Each row is a point on a landscape with many valleys, with its height.
A ball rolls from a point to the lowest of its 4 nearest points, and stops where none of them is lower. Distance is the straight distance between rows; heights are no part of it.
Z462 (h 3.57): [-18 -14   1  -5 -17 -37   4  32  10 -10]
Z823 (h 4.96): [-15  14 -40 -29 -64 -37 -27  29 -23 -21]
Z247 (h 1.21): [  8   0  14  37  28  13  32 -18  -8  16]
Z97 (h 2.67): [ 30 -20  42   8  -2  26  -6 -13   5  29]
Z68 (h 5.21): [  1 -11   5 -11 -51 -46  19  37   4  23]
Z667 (h 2.50): [ -3   2  14  37  50  21  42 -27  -9  11]
Z905 (h 2.94): [ 29 -33  39  -4 -21  19 -13  -1   2  34]
Z58 (h 2.43): [-14   7 -23 -20 -39 -22 -29  20 -13 -32]
Z951 (h 0.96): [18 -3 15 34  4  5 18 -6 -7 20]
Z822 (h 4.55): [-30   3  -6  -6  41   2   0 -11  14 -24]
Z447 (h 5.75): [-24  -2  -6  -1  35  -2   0   4  16 -21]
Z960 (h 3.62): [-19  15 -20  -6  24   5 -21 -10   4 -37]
Z452 (h 3.38): [-13  -2   2  19  45   6  33  -8  13   0]
Z120 (h 2.69): [ 14  -5  37  30  32  38  14 -38  -7  25]
Z194 (h 4.03): [ 10 -15   7  11 -34 -31  22  27  -1  23]
Z33 (h 3.11): [ 26 -45  46 -10  -4  26 -11   0  14  37]
Z668 (h 1.35): [-10  19 -39 -12 -26 -12 -27  17 -13 -28]
Z563 (h 2.42): [-5 -3  7 27 21 -2 31  5  7  7]
Z358 (h 3.42): [ 29 -24  30  -3 -40  11 -12   7  -7  36]
Z436 (h 4.59): [-24 -10   0  12  38  -4  20  -2  17  -8]
Z798 (h 2.38): [-32   0  -2  -3  63  17  21 -20  16 -20]
Z583 (h 3.69): [-20 -12   3  -1  -3 -27  -1  26  15 -14]
Z770 (h 3.64): [-21  -5  -5 -21 -38 -39 -18  27   5 -22]
Z886 (h 3.63): [  0  54 -49 -10  47  24   5 -28  -6 -28]
Z931 (h 1.60): [ 19 -11  41  19  31  38   6 -37   0  28]
Z103 (h 2.65): [ 14 -16  50  20  38  41   8 -42   1  31]
Z504 (h 2.89): [-19  -1 -18 -17 -26 -20 -26  16   1 -35]
Z872 (h 6.22): [-26 -10   4 -25 -46 -50 -14  35  10  -8]
Z980 (h 4.06): [  1  68 -54 -11  50  12  19 -18   7 -24]
Z963 (h 2.47): [ 24 -12  19  15 -30  -5   8  11  -7  31]
Z989 (h 1.70): [ 23 -57  33 -34 -38  10 -13  16   5  46]
Z252 (h 0.72): [ 15  -2  17  35  13   8  21 -12  -7  23]
Z700 (h 3.50): [-17  24 -20 -15  37  17  -9 -24   3 -36]
Z978 (h 3.01): [ 28 -13  18  11 -44 -11   6  10 -12  32]
Z945 (h 5.98): [ 25 -32  27 -23 -58   4 -18   5  -8  45]
Z295 (h 3.09): [ -8  40 -38  -8  28  16  -7 -20  -6 -31]
Z372 (h 4.17): [-21  10 -27 -31 -65 -35 -30  26 -16 -20]
Z338 (h 2.95): [-18   9 -19 -24 -52 -30 -26  26 -11 -25]
Z441 (h 4.57): [  5 -12   7  20  -2 -24  25  21   8  13]
Z87 (h 2.54): [-12  15 -31  -9  -7 -10 -25   5  -7 -31]
Z178 (h 2.21): [ 24 -11  35  25   5  19   4 -19  -6  27]
Z793 (h 4.20): [-13 -10  -1  10  17 -17  16  13  18  -6]
Z244 (h 3.12): [ 24 -20  40  15  12  28  -9 -19   2  28]
Z616 (h 4.04): [ -2 -12   9  13 -19 -30  23  28   8  11]
Z286 (h 4.19): [ 25 -65  35 -31 -26  11  -8  16  15  42]
Z674 (h 1.30): [ -2  31 -41  -4  10  10 -19  -8  -6 -33]
Z537 (h 3.68): [ 28 -12  15  -8 -67 -15   5  17 -16  47]
Z752 (h 2.53): [-20  38 -30 -20  50  32  -4 -32  -5 -34]
Z341 (h 1.96): [ -3  34 -44  -5  20   8 -10 -10  -5 -30]
Z40 (h 1.99): [  2  39 -57  -6  -1  -5 -11  11  -9 -27]
Z675 (h 4.24): [-22  -1 -10  -6  19  -6 -18   2  13 -33]
Z82 (h 1.43): [ 27 -10  21  27  -9   2  15  -2  -5  23]
Z635 (h 2.45): [-13  16 -38 -21 -48 -22 -22  20 -13 -33]
Z708 (h 1.56): [  9   2  33  33  43  36  27 -46 -12  23]
Z373 (h 3.33): [-20   1 -12  -9   0 -17 -22  13   8 -31]
Z939 (h 3.16): [ 19  -6  38  28  20  30   7 -30  -4  24]
Z690 (h 4.07): [  2  54 -50  -9  34  17   4 -20  -5 -27]
Z508 (h 3.67): [ 12 -12   9   3 -46 -28  18  28 -13  33]
Z856 (h 3.34): [-25 -10  -3 -19 -27 -32 -15  29   9 -21]
Z585 (h 2.93): [  2  53 -60  -7  21   1   3  -2   4 -20]
Z760 (h 4.23): [ 21 -25  45   7  20  37  -9 -29   8  31]
Z606 (h 0.88): [-26  18  -9 -13  57  25   5 -29   4 -30]

Where does a ball stop that starts at each point below?
Z373: Z674
Z886: Z606
Z508: Z252
Z447: Z252
Z537: Z252
Z770: Z668
Z667: Z252
Z856: Z668
Z822: Z606
Z585: Z674

Call two points neighbours if one is among the 4 nearest of the other. Go from one point of each pair to the other, from neighbour to neighbour, staying as low as possible. Name the highest point that can't be avoided.
Z931 / Z252: Z667
Z606 / Z668: Z295
Z674 / Z708: Z452
Z252 / Z989: Z905
Z674 / Z668: Z87

Write out the way that a ball takes from each point below.
Z616: Z462, Z856, Z504, Z58, Z668
Z823: Z58, Z668
Z583: Z373, Z87, Z674
